A landscape with many valleys, sampled at points; each row gives a point and its height.
A ball rolls from a point to the lowest of its 3 nearest points, and stops where none of them is lower. Distance is the straight distance between rows; heights are no part of it.
Z276 (h 6.06): [  6  24  19   5  33   8   4  -6 -40  75  43  16  11  45 -32  18 -54  -9
  21  -7  -2  91 -14 -17 -17 -41 -57]
Z142 (h 0.49): [  4 -11 -12  24  -2  62  20 -22   2  12  46  39  10 -10  48 -13  58  48
 -28  -8  14 -40  11 -79  63 -26  47]
Z726 (h 1.29): [ 25 -23  -1  16  17 -63  10   8  38 -24 -38 -35 -43 -24  19 -24  30   2
  -2 -15  -7 -54 -19 -14   9   8  13]
Z48 (h 2.86): [ -2 -44 -24   3 -38  17 -12   3 -16 -31  26  26   1 -12  -8  14  -4  -2
 -29  14  10  31  47  59 -15  -8  23]
Z993 (h 3.80): [ 43  41  20  16  32 -64  -7  -8  40  18   7 -17  -4  20  27 -28  33 -51
  -1 -24 -13 -29 -42 -51  34   0  -4]
Z743 (h 4.20): [ 25  -2   4  -7  11  -5  41  37   2  64 -49 -37 -38 -18 -10 -38  14  64
  22   4 -27 -65 -44 -25   1  30  13]
Z865 (h 3.67): [-15  22  -4   4   2  19 -66 -16  22  -7   8  40   4  25  65  -5  40 -17
  16  26  42  23  27 -10  20 -25 -28]
Z218 (h 2.09): [ 35 -42 -27  62   0 -39 -10 -14 -15   3   6  14   6 -13   2   2  18  31
  -3  -5  29 -81  11 -21  34 -50  49]
Z414 (h 2.19): [-12  48  24 -46 -26  10  58 -12  23  19  24  -6  17   4  31   5 -14 -12
  18  14 -13  26  16 -38  41   4  -7]
Z847 (h 4.34): [ 50 -45 -25  53 -27  41  25  -6 -42 -39 -38  37 -17 -32  56   2  38  31
  25  -9  22 -68  13  -4  13  -6  83]
Z535 (h 3.18): [ -2  98   1 -33  38 -24   8   0  33  12 -21 -28  -5  34 -28   3  -8 -44
  60 -19 -18  36 -54 -44  19  28  -3]
Z823 (h 3.68): [ 20  15 -20 -13 -52  35  13 -39 -17 -55  15   9  36 -19  43  30 -33  24
 -26  18  17  28  19  27   9 -47   4]
Z45 (h 1.16): [ 11 -20  -6 -19 -12  20  55 -18  26 -14  -9  18 -32 -12  66   8   9  12
  -6  -8   7 -31  11 -43  46  -5  28]
Z736 (h 4.45): [ 19 -51 -10  11 -18  13  46  14 -47  13 -42 -17 -34 -36  15   0  55  55
   4  -7 -27 -58 -30 -23  -2  48  41]
Z473 (h 2.02): [-10 -46 -29  14 -26 -15 -35  12  17 -49 -37  -2 -23 -25  22  -6  10 -23
   3  -2  -1 -25  15  32 -13  -3  33]
Z839 (h 4.09): [ -8  43 -18 -22 -12  38 -51 -13  -7 -77  22  41  32 -13  79  14 -13  13
  11  22  57  19  18   4  33 -48  -4]
Z918 (h 2.38): [ 12 -14   4  -9 -31  19 -22 -31 -98 -24  66  26  -2   8  -4  21 -25  -4
 -63 -12  16   0  20  77 -19 -34  66]
Z192 (h 3.45): [ 11 -46  -9  21 -10 -15 -47  18 -56 -19  38   8  -7  11 -13  27 -43 -44
  16  26  48  60 -17  41 -47 -27 -39]
Z917 (h 6.51): [  6  -5   6   8  -3  22 -29  25  13  61  27   7  34  34  15  -5 -13 -47
  47  -2  49  76  11 -14  -8  -1 -66]
Z946 (h 1.43): [-10 -12   5 -21   9  -1  37   8  24  -9 -25 -27 -23 -25 -15  12 -15  11
   0  12 -21   2  15   3 -16  34 -12]
Z653 (h 4.29): [ -5   4 -39  25 -12  72 -18 -48 -10 -45  38  64  19  20  59 -42  49  26
  -6 -20  28 -33  33 -11  36 -29  98]
Z588 (h 3.21): [  5 -20  -2   7 -31  39  25 -14  37  59  31  -3  28  15 -13 -52  43  16
   2   0   2  21   6  -2  29 -22  19]
Z549 (h 4.21): [ 25 -20 -19  53  -6  12   1 -38 -77 -15  54  29 -39   7 -14  32 -21   7
  12  12 -19  63 -95  -3   3 -66 -57]
Z299 (h 3.64): [ 44  26  12  29  32 -70  -6  23  16  45 -32 -63 -26   4 -15 -33  11 -18
   7  -9 -14 -66 -60 -38  13  20  12]
Z920 (h 4.23): [ 13 -49 -26  40 -40  52   3 -26  -3 -18  19   1  11 -14  10 -45  35  15
 -36   0  14 -33  28  -3  16  -7  67]
Z756 (h 0.50): [  0  89  11  -3  10 -22   2 -11  51  45  13 -17  14  38   6 -11  38 -70
  38 -14  -1  32 -37 -33  14  36  -4]
Z372 (h 3.90): [  7   4 -39  22 -27  24 -64  -2  -9 -27  63  46  11  19 -24 -18   7  -2
 -14  32  54  21  42  86 -32 -43  74]
Z883 (h 1.82): [ 53   0   7  20  60 -58  24 -12  32  -5 -16   5 -13   5  50  25  53  22
  -2 -21  -5 -56   6 -46  -7 -42 -11]
Z433 (h 2.28): [ -1  -7  -5 -10  -4  29  70  -4  17  55  11 -14 -18  14 -44 -52  24  51
  -8   2 -13 -21  -7 -28  26  38  51]
Z286 (h 0.19): [ -58   -4    3   -7  -16    1  -32   -1 -101   11   47   40   14  -24
  -18    6  -11  -21  -71  -22  -22  -12  -10   84  -30  -20   21]
Z700 (h 3.61): [ 17 -29 -12 -22 -54  27  13  -7 -17 -64 -10  -2  -3 -33  25  21 -30  11
 -29   7   6 -19  19  18  -3   2  31]
Z857 (h 2.26): [-14  37  16 -33 -14  14   5 -31  37  26  31  25   5  -9  75  15  32  12
 -14  -2   3  12  29 -39  42 -30 -11]
Z201 (h 3.92): [-16 -17  16  13  -5   1 -15 -13 -29  52  29  13   7  14 -53  18 -34 -23
 -18  17 -22  49  14  47 -25   8 -26]
Z91 (h 2.40): [-31  -1  -8 -35  22  -3  18  19 -38  12 -14  15   0 -27 -55  31 -42  14
 -40  -1 -48 -19  20  29 -28  43 -28]
Z497 (h 4.05): [-17 -14   2  22 -24  10 -32  11   2  49  -6   7  11   1 -39 -25  -8 -35
 -14  10 -33  35   6  47 -29  12 -41]
Z267 (h 4.01): [ 22 -36 -25  19 -21  54 -16  -4  -6 -30   2  33  17 -16  38 -12   3  12
  -3  -6  13 -31  25  17  16 -13  71]
Z795 (h 4.66): [ -6  14 -34  49 -15   7 -31 -14  24 -35  32  66   8  12  30 -48  49  14
   8  19  22 -30  12   6  48 -52  54]
Z450 (h 1.59): [ 10   3  11 -21 -17   6   9 -10  -3 -86   0 -28  24 -20  26  29 -28 -33
   7  20  30  35   0 -17   7 -20 -47]
Z738 (h 2.10): [ -6  21  22 -40  34   5  24  42  31 -10 -59 -45 -34  -9 -19  18 -18  33
  18 -17 -39 -23 -11  -6 -18  37   6]
Z508 (h 6.07): [-17  14  10  -9 -16  27  -1 -13  20  21  37 -16  12  15  31  11 -11 -30
  27  14  19  70  25  -8  -5 -14 -49]
Z474 (h 2.80): [-21  37  -2 -14 -18  40 -54 -22  27  48  21  34  -4  23  64 -11  41 -18
  11  27  46  45  48 -18  42 -26 -43]
Z106 (h 5.76): [ -44   70   41  -62   53  -27  -38   24  -19   13  -22   -9   14   45
 -104   71  -76   25    1  -14   -5   41  -50   -9  -33   -2  -28]
Z816 (h 4.53): [ -8  32  22  -9  23  -4 -17  10  31  17 -32 -49   4  35 -54   0 -31 -40
  44 -27  -7  24 -24  18 -27  48 -20]
Z606 (h 3.24): [ 12  73  21 -53  33 -23  35  22  53  23 -34 -28 -16  40 -43 -19 -23  26
  60 -10 -33  -2 -19 -24  19  54  29]
Z837 (h 2.25): [-14  16  33 -14  10 -24 -19   8  26 -82  -8  -8 -12  12  72  -5   3 -53
  -3 -23  55   7   8 -30  11 -20 -49]
Z17 (h 1.27): [  0 -11  -8  11 -18  -6  11  22  23  41 -16 -25   7  -1 -21 -31  29  11
   0  14 -23 -23  -7 -13   4  36   5]
Z154 (h 3.22): [-71  -9  25   0  48  20  -3  26 -27  57  18  21  17   2 -49 -23   0  44
 -38  -9 -59 -31   4  38 -33  48  14]
Z773 (h 1.37): [ 20  20   0  14  35 -24 -23 -22   6  32  40  25  31  16  47 -10  52  57
 -38  -7 -12 -69  11 -84  24 -50   0]
Z567 (h 0.48): [-39 -10  -3 -21   3  -4 -43   3 -45 -59   1  -1   6 -29 -12  34 -37 -33
 -29   6  -8   3   9  42 -43   2 -29]
Z211 (h 2.00): [-35 -22 -13  -9   3 -33 -20  32  -1 -27 -55 -36   6 -33 -26 -13  -6 -32
 -16 -11 -43 -21  -5  36 -63  41  10]
Z223 (h 1.78): [  3   3  21 -14 -15   8  39 -16  54   4  -3  -7 -12   1  39  11   8 -11
   7  19   2  10  21 -24  34   5  -1]
Z82 (h 3.89): [  1  13   8  -5  23   1  24  44  21  73 -51 -45   6  -3 -46 -45 -14  64
  11   6 -38 -46 -33   1  -9  59  17]
Z103 (h 0.91): [ 55 -59 -18  45  48 -81  13   1 -19 -17 -25  10  -5 -18  11   8  35  40
  -1   8  23 -78  -8 -24  10 -37  10]
Z55 (h 2.97): [  2  44   9 -46   7  -2  48   8  43  28 -20 -23 -18  37 -49 -26 -38  26
  35   3 -27  10  -4 -15   8  41  38]
Z830 (h 1.06): [ 27  10   7 -55  -6 -15  53   8   5 -74 -49 -55 -22 -14  24  29 -44   6
   0   0  -7   5  -2 -25  -8  14 -35]
Z156 (h 3.75): [-43 -20  11   9  15  25 -10  -3 -41  61  34   8   6  13 -80 -25   7   2
 -46 -17 -43  22  10  48 -19  26  -1]
Z981 (h 5.59): [-10  54  15  -9  16  21   2  -3  14  71  12  -9   6  41 -21  19 -20 -29
  54 -27 -17  67   6   6 -10  19 -32]
Z864 (h 0.33): [ -7 -25 -14 -16  -6 -19   1  20  15 -70 -68 -40 -32 -29  20  -4 -19 -24
   0  -6  -3  -9  10  18 -15  24 -12]
Z21 (h 3.87): [  4  15   3  -6 -19   7  19 -33 -33 -29  31  -6  13   4 -37  43 -33   6
  -2  27  -7  74 -31   1  -8 -44 -86]
Z661 (h 0.75): [ -8 -36 -11  24 -28   6 -26  10 -30 -15  10  14  17 -14 -10  24 -33 -50
 -11  21  14  53  19  40 -15  -3 -30]
Z303 (h 4.80): [ -9 -25  -7   9  16  -2 -27  19 -18 -47   0 -17  18   8   0  10 -10 -51
  29   1  83  58 -23  11 -37 -18 -86]
Z100 (h 2.39): [ 20  28  38 -30  28 -31  25  -5  44 -15 -27 -27 -30   2  20   7  -2 -21
  12 -20 -19 -12 -17 -32  16  27   0]
Z874 (h 2.34): [-18  -2   3   9 -21   6 -17 -30  30 -47   6  30   7 -16  47  -5  17 -24
  11  26  30  -5  45  10  20 -24  23]
Z812 (h 5.43): [-24  54  28 -38  37  -2 -16  18   9  58   3 -11  11  33 -79  40 -58   0
  15 -13 -21  50 -26  26 -32  44 -17]
Z149 (h 3.29): [ 18 -21  15 -16 -46  47  23 -40 -43 -11  52  18  33  -7   0  28 -15  -7
 -33   9   5  33  25  25 -14 -11  21]
Z117 (h 4.64): [ 29 -51 -37  30 -13  -1  15  26 -50 -41 -68   6 -31 -57  28  14  44  41
  16  -5   4 -58 -18  12 -30  14  56]
Z159 (h 4.68): [ 67   2   6  26  27 -70  34   6   6  67  17 -15 -20 -12   8  -4  22  29
 -17  -2   4 -79 -32 -71  25 -10 -12]
Z662 (h 1.28): [-32 -35 -49  -7 -36 -32 -68  33 -12 -28  -1  19 -11  -2 -28   6  -7 -40
  -3  13  15  20  16  60 -71  -4  16]
Z242 (h 3.04): [-25  -2  23   7   3  -2 -10  -6 -17  -3   3   6   6  -5 -48  31 -46 -35
   4   4   1  58   5  33 -22   7 -67]
Z84 (h 0.74): [ 17  -5  -6   0  31 -30 -11 -28  24 -68 -14  52 -17 -22  73  29  19   5
  -6 -13   5 -43  27 -27  32 -22   0]
Z765 (h 3.13): [  7 -42  -9  45   2 -36 -25  -8  45  -8  -5   6   6  10  26 -13  29   2
  -1   3   4 -36   9 -26  47 -38  15]
Z336 (h 2.37): [-11 -30 -13  40 -30  -3  -5   9  15  59  -7 -15  23  14 -47 -48  28   9
   0  -1   9 -11  -6   3  22  18   2]
Z787 (h 2.77): [-27 -10  11 -18  30   4  41  71 -19   1 -56 -22   5 -59  -3  -8  10  46
   2   2 -48 -54  -2  20 -33  35 -12]
Z354 (h 2.55): [ -8  19  13 -28  -3   8  48 -10  36  29  29   1   4  15 -30 -19  -5  21
  12   5 -11  47  20 -18  20  29   4]
Z383 (h 3.99): [-40 -19  30   2  22 -24 -20  -1 -52 -45 -20 -40   0  11 -66  28 -43 -28
 -19 -18   8  33 -46   3 -37   9 -89]
Z212 (h 2.83): [-19  -4   4  11   4  -5  -1  20  19  39 -35 -33  13   3 -62 -25  -8  -2
  -9  -8 -36 -19  -3  30 -29  40 -17]

For each start below, name the point where the ball stops.
Z917 -> Z17
Z474 -> Z84
Z653 -> Z661
Z847 -> Z661

Call two points neighbours if one is among the 3 nearest of the other. Go from one point of each pair to the other, from neighbour to neighbour, staying as low as possible. Name the highest point that can't be avoided.
Z726 and Z142 -> Z883
Z756 and Z84 -> Z606
Z864 and Z17 -> Z946
Z84 and Z142 -> Z45
